Points on a hilly landscape, in no order, each with its height.
From any point a ball rolls to the lowest of the 2 points nearest to it. It stops when none of these is lower. Distance is the straight distance between rows; heights are no part of it.
j267: [ 97 128 129 127 120 111 127 152 134  64 136 128  68 119 149 137 155 149
  83 130  98 142 113  95 153  95]  height 33.5
j510: [ 70 103 135 208 141 147 149 123 141 143 118 147 116 148 135 117 144 133
 141 134 111 158 136 110 140 109]  height 85.1
j750: [117 142  94 124 145 132 124 142 145  95 125  96  75 123 175 169 132 164
  84 177  81 117 123 106 119  88]  height 28.8
j793: [148 153  88 114  72 114  59  91 106 103 127 116 131 100 120  94 111  93
 107  75 124 121  43 112 118 121]  height 43.9
j276: [116  73 137  87 173 116 166 157 114 121  99 181 145  82 101  95 126  92
 154 105 186 136 103  80 168 132]  height 74.9
j137: [161 129  76 168 147 135 143 147  99 179  94 129 106 113 138 119 127 127
 148 171 109 128 164 171 127 132]  height 16.5
j383: [104 195 128 125 111  94 101 141 132 110 114  82 107 163 129 146 112 169
 164 128 128 123  81 122 184 130]  height 59.7
j503: [174 102 108 208  79 127  87 143  92 152 127 122  86 123 134 124 127 128
 134 136  68 137 131 168 116 115]  height 33.1
j290: [123 164 115 143  82 157 101 147 111 135 105  66  96 155  85 135 168 207
 141  98 139 114 113 133 173 132]  height 67.6
j796: [183 121 122 108 118 145 108 146 114 112 143 106 161 120 160 151 105 126
 136 129 149  83 196 144  88 126]  height 43.2
j4: [193 151 123 106 104  93  83 127 129 138 130 104 134 116 152 112  94 136
 103 124 112 110 164 167  80 118]  height 38.6
j873: [131 161 120 106 107  98  61  94 127 103 109 109 120 106 158  98 122 131
 100 131 110 122  51 128 131  87]  height 40.3
j504: [104 110 156  77 145 100 177 191  89 136 125 121 192  78 117 135 153 110
  91 133 198 108 159 151  93 144]  height 80.4
j85: [132 130 147 121 131 127 132 170 106 153 136 106 195  95 133 130 167  81
  98 132 172 108 156 169  55 156]  height 81.0
j97: [160 128 163 119 162 125 177 197 113 107  89  87  96 103  92 120 168 143
 179 170 159 126 113 131 153 136]  height 70.0
j325: [120 139 134 115 169 151 167 138 137 162 141 132 169  98 101 133 165  88
 111 162 151 128 124 133  74 146]  height 81.3
j726: [118 153 162 135 148  71 119  65 155 103 197 137 131 170 187 129 111 108
 107 128  98 135 131 148 109 132]  height 35.9
j742: [ 87 159 141  99 115  81  76 136  88 148  93  93 165 125 142 111 114 165
  98 123 148 110 103 167 130 118]  height 25.5
j648: [140  97 138 126 171 103 181 119 125 103 148 123 146 120 182  97 167  92
 174 176 133 137 105 154 146  99]  height 24.0
j478: [174  78 142 151  95 129  89 148 131 152 120 122  45 113 121 117 141 145
 113 128  78 143 145 170  83 125]  height 34.1
j913: [101 171 126 149  88  53 114  76 143 124 139 107 126 173 114 121 106 131
 158 107  74 163 122 167 145 152]  height 56.8
j402: [126 146 103 141 117 177 107 175  81 171  64  80 106 116  80 109 162 200
 127 121 144 102  93 136 167 133]  height 68.5
j817: [137  68 136  78 132 116 148 143  99  74 113 156 168 104 158 102 121 143
 137  90 201  91 130  97 181 132]  height 77.1
j453: [100 108 147 142 149  85 140 102 136 131 187 143 128 156 174 137 133 106
 106 165  89 152 146 179  72 142]  height 34.7
j199: [ 68 125 129 176 155 135 124 119 126 152 120 161 183 156 152 115 117 107
 120 144 126 140 133 103 143 132]  height 85.0
j289: [126 180 151  54 110  56  75 118 128 162  99 137 151 117 138  98 110 179
 121 134 129 119 119 157 124 131]  height 30.0
j871: [ 97 129 154 129 159  73 140 140 143 108 152 124 141 158 185 147 116 149
 144 162  94 146 170 158 126 131]  height 32.9
j554: [129 205 141  75 114  86 140 144 149 121 106  78  88 129 100 123 123 168
 182 129 144 103  95 117 186 163]  height 61.6
j119: [133 170 141 142  75 193  82 105 137 134 141  73 132 163  94 136 140 143
  83  71 121 133  80 125 103 131]  height 40.6
j161: [139 113 118  60 124 169  92 101 173 141 126 166  94 121 101 139 100 143
 131 112 123 107 163  45 127 104]  height 34.5
j597: [166 125 151  56 104  40 116 119 160 107 142 136  88 116 149 105  88 141
 141  95 117 105 131 126 108 137]  height 40.7
j534: [124 188  73 107  84 186 122 130 127  52 125  79  74 143  95 169 129 146
 136 109 112 135 120 104 155 111]  height 45.7
j401: [173 107 107 127 159  95 159 137  97 180 110 161 143 104 147 110 109 105
 194 164 143 135 171 179 123 130]  height 11.6
j221: [109 129 141 164 109  67 129 137  86  99 152 122 121 151 188 130 137 170
 104 152 102 122 160 171 141 115]  height 30.6
j274: [ 83 126 156 165 118 117 186 152 129 130 147 148 144 152  85 142 139  88
 153 105 157 149 150 130 123 198]  height 21.0
j348: [136 139 123 147 117 122 132 161 131 119 130  83  60 115 136 169 156 160
 123 178  95 137 139 145 128 118]  height 24.5
j418: [135 126 119 158  86 184 107 144 108 107 137 135 173 110 127 113 127  72
 119  73 172 110  86 101 123 126]  height 49.4
j527: [103  70 129 184 132 204 162 144 148 119 109 151 142 122  93 126 141  99
 142 110 126 167 141  90 133 113]  height 85.3
j369: [171 194  83 151 109 144 113 110 138 125 156  65 101 161 107 152 111 138
 163 128  88 137 129 172 150 150]  height 53.6
j315: [133  50 148 108 166 158 176 143 109 120 120 110 160  88 142 123 156 108
 119 155 161 120 109 128  99  77]  height 83.3
j293: [ 73  91 100 144 156 104 111 111 102 150 112 193 175 131 191  97 120 121
  98 135 131 147 116 118 147 108]  height 84.8
j412: [130 106 110 191 168 180  99  74 140 140 127 175 163 150 159 123  99  87
  80 152 112 121 150  86  91  92]  height 28.5
j681: [110 176  71 132 114 137 146 148 126 125 127 130  80 107  83 165 135 135
  85 111 126 135 140  98 159 170]  height 29.9
j37: [155 112 109 163 144 134 152 174 118 112 117 102 100 105 156 133 140 132
 151 176 109 111 156 153 134 113]  height 20.2
j33: [164 120 102 138 113 165 122 149  99 101 135 150 175 119 162 128 109 103
 130 109 167  82 147 126 117 117]  height 47.0
j444: [151 107 158 175 119 131  80  88 142 178 120 194 145 161 164  98  85 110
 123 117 111 123 144 127  89 114]  height 31.4
j426: [125 111 164 133 153 113 203 214 116  88 104 103 140 129  51 154 155 119
 153 141 169 148 120 125 160 168]  height 71.0
j298: [ 88 122  85 183 148 175 129 141 120 164  90 102 144 148  87 143 136 154
 162 151 124 138 134 133 175 145]  height 18.7
j216: [169 193 113 149  98  69  99  85 151 124 140  52 112 174 128 135 105 148
 166 141  90 137 103 172 132 130]  height 55.3
j26: [117 177 161  85 106  99 137 122 157 132 144 101  80 173  96 127 128 199
 168  97 120 139 137 133 163 166]  height 64.0
j496: [ 99 178 128 162 127  99  98  93 127 121 162 109 121 165 165 147 101 115
  86 145  75 129 117 141 120 116]  height 37.3
j409: [112 167 140 164 100 152  83  82 141 130 171  92 118 159 115 137 132 104
  63 112 103 137  68 150  75 152]  height 39.5
j980: [138 112 160 162 126 116 147 155 121  94 182 122 119 137 178 119 193  87
 159 164 123 128 112 189 119 125]  height 26.9
j813: [159  82 127 180 102 132 112 132 102 159 114 158 143 131 158 101 115 113
 127 120 110 120 136 157 111 120]  height 32.1
j840: [120  49 144 127 135 130 167 153 115  94  93 187 164 114 127 106 112 105
 159  93 180 127 124  90 203  98]  height 75.8
j506: [186 100 135 106 106  85  87 123 126 134 103 123  74  89 165 111 130 160
 107 124 100 105 140 177  85  99]  height 35.8
j955: [137  60 166  92 177 134 197 153 129 149  97 159 182  91  83 134 106 112
 159 122 178 131 140 108 143 118]  height 73.9
j641: [114  96 105 196 162 213 162 122 147 168  82 102 171 144  98 154 146 167
 134 154 128 149 155 112 134 111]  height 22.2
j454: [158 179 120  98 158 133  79  98 113 176 122 130 162 122 157  93  98  92
 157 151 132 116  91 153 118 104]  height 18.4
j574: [100  66 163 115 133 178 114 102 178 126 121 186 103 140 117 142 133 143
 139 123 111 127 164  41 109  84]  height 33.7
j389: [174 161 146 100  85 148 108  95 170 129 140 102 101 147  53 129 139 133
 159  78 120 149  84 121 129 164]  height 45.6
j710: [104  90 184 110 177 130 195 116 174 155 147 106 174 120 120 154 139 103
 118 166 134 134 151 129  81 128]  height 81.7
j356: [119 193 111 115 161 100  98 125  92 189 107 113 161 123 154 118 116 146
 138 158 145 107  94 181 119 139]  height 21.9
j719: [137 141 135 123  82 120 116 144 144 129 112  67  80 174  92 154 132 244
 155 117 119 143 158 148 162 137]  height 66.0
j53: [139  41 124 121 128 133 159 127  58  70 133 164 161  91 177  94 181  85
  76 119 157 118 107 128 129 129]  height 84.1
j799: [114 113  58 169 182 182 125 107 115 176 111 162 153 113 132 151 117  99
  82 163  97 141 159 107 111 107]  height 26.8
j630: [175 132 166  50 100  41  86 116 136 154 109 140 129  97 135 107  86 180
 127 108 152 100 153 150  94 144]  height 35.3
j195: [ 85 136 151 115 123 124 168 143 152  99 178 156 150 161 104 161 117 113
 132  91 171 143 166  84 128 180]  height 6.8
j126: [139  82 140 141 147 153  84  78 144 161 137 190 143 133 193 114 107 103
 109 139 111 100 146  84  79  81]  height 30.1
j537: [148 207  84 112 154 141 118 101 134 175 151 170 157 142 108 138 104 123
 122 121 136 119 165 129 121 193]  height 34.0
j695: [ 89 165 170 150 104 111 113 144 147  96 138 106 105 164 126 120 154 155
 168 127 102 146 101 136 173 123]  height 58.7
j851: [129  77 187  91 170 121 203 176 137  97 125 130 124 112  60 143 135 100
 153 111 176 132 150  97 155 150]  height 72.5
j167: [151 165  74 143 126 144 129  84 149 182 187 201 133 128  97 145 121  96
 102 114 108 149 163 133  98 186]  height 29.5
j517: [118  72 104 130 150 128 161  96  92 115 147 191 166  97 172 113 130 107
  73 120 148 133 132 120 123 135]  height 84.5
j181: [117 141  92 146 133 148 133 132 137 172 122 143  93 135 102 126 119 145
 140 124 115 141 135 115 160 160]  height 23.3
j56: [144  94 168  87 186 152 193 158 152 103 127  93 158 103 127 156 133 113
 133 163 161 111 162 112 101 112]  height 82.5
j479: [106 148 128  96 131  83 111 128 133 122 118 136  77  97 150 108 138 157
 108 129 106 134  90 113 135 109]  height 37.2
j953: [ 98 114 173 162 103 102 118 147  99  94 156 132 144 129 168 126 164 107
 108 122 124 114 130 158 115 124]  height 28.6
j333: [ 97 106 140  94 146 184 163 115 175 107 141 159  80 164  97 161 131 131
 129 140 108 160 160  52 120 112]  height 28.1
j688: [127 135 118  76 175 131  83  93 141 166 117 164 164 115 163  95 108  73
 164 161 148  79 101  95 130  91]  height 10.8
j592: [128  92  70 170 191 190 148 111 147 178  73 115 147 110 118 132 148 130
 121 188  97 143 141 104 137 100]  height 24.6
j763: [123  63 112 119 165 125 200 131  84  84 126 124 173  74 158 114 171 104
  77 150 151 133  86 162 117  86]  height 83.7
j792: [106 174  97 167 126 150 106  85 135 124 144  84  93 157 123 145 130 130
  66 152  62 155  95 130 111 114]  height 38.5
j153: [148 151 162 119  63 143  72 108 144 114 123  81 128 170  79 114 123 162
 143  73 132 132 106 141 128 142]  height 42.8
j8: [130 112 130  65 158  98 164 185  78 102 104 130 174  87 143 118 119 121
 128 116 198  91 145 118 145 141]  height 79.0
j669: [111  36 163 171 142 165 170 158 136 121 109 172 143  93  85  98 142  80
 105  85 150 145 105 104 127  98]  height 85.5
j582: [ 78 140 162 104 120 148 146 127 171  97 170 142 109 165 117 170 118 151
 108 120 131 160 160  77 117 146]  height 19.9
j191: [160 154 122  98  96 162 101 103 146 147 154 143  87 120  75 122 121 101
 111  79 131 142 115 121 100 159]  height 47.9
j163: [116 137 101 124  92 143  83 122  92 114 141 178 157  94 144  97 111  86
  77  75 151 100  72 110 138 115]  height 47.4
j162: [ 79 152 164 145  75  66  93  80 160 117 128 131  90 174 131 109 115 172
 165 114  88 165  99 143 174 123]  height 57.9
j92: [ 93 144 106 172 127 108 165 112 127 158 165 173 130 144 104 149 122 107
 123 112 120 154 182 137 116 197]  height 25.3
j480: [157 150 125  76  98  86 111  97 167 125 149 157  93 123 112 123 111 102
 119  78 112 134  99 109 121 147]  height 45.1
j703: [161  82 141  97 183 101 177 121 132 145 133 142 154 119 162 118 116 102
 191 179 136 121 142 153 110 114]  height 18.6
j318: [177 202  86  99  83 152 124 119 143  84 149  62  76 161 124 182 110 154
 159 140 121 123 134 134 154 120]  height 50.9
j106: [134 132 105  91 144 160  97 124 150 143 122 173 152 110 140 129  97 108
 158 123 150 100 131  63 146 121]  height 23.1
j120: [147 133 148 140 135 178 136 185 124 132  77  79  88 120  76 126 172 173
 187 138 153 114 104 117 166 132]  height 69.2
j57: [109 162  77 145  67 170 140 133  94  80 136 110  90 138  79 171 109 131
 103  92 125 148 156 120 163 135]  height 38.1

For each start below, name the point where the ball stops.
j453: j401
j763: j298
j817: j298
j796: j298
j793: j401
j554: j298
j191: j688
j389: j401

For each start below, name every point that the ball comes to, in order.
j293: j517 > j53 > j763 > j315 > j56 > j710 > j325 > j85 > j504 > j8 > j817 > j840 > j276 > j955 > j851 > j426 > j97 > j120 > j402 > j290 > j719 > j26 > j554 > j383 > j695 > j162 > j913 > j216 > j369 > j318 > j534 > j57 > j681 > j181 > j298
j163: j793 > j873 > j479 > j267 > j750 > j348 > j37 > j137 > j401
j669: j840 > j276 > j955 > j851 > j426 > j97 > j120 > j402 > j290 > j719 > j26 > j554 > j383 > j695 > j162 > j913 > j216 > j369 > j318 > j534 > j57 > j681 > j181 > j298
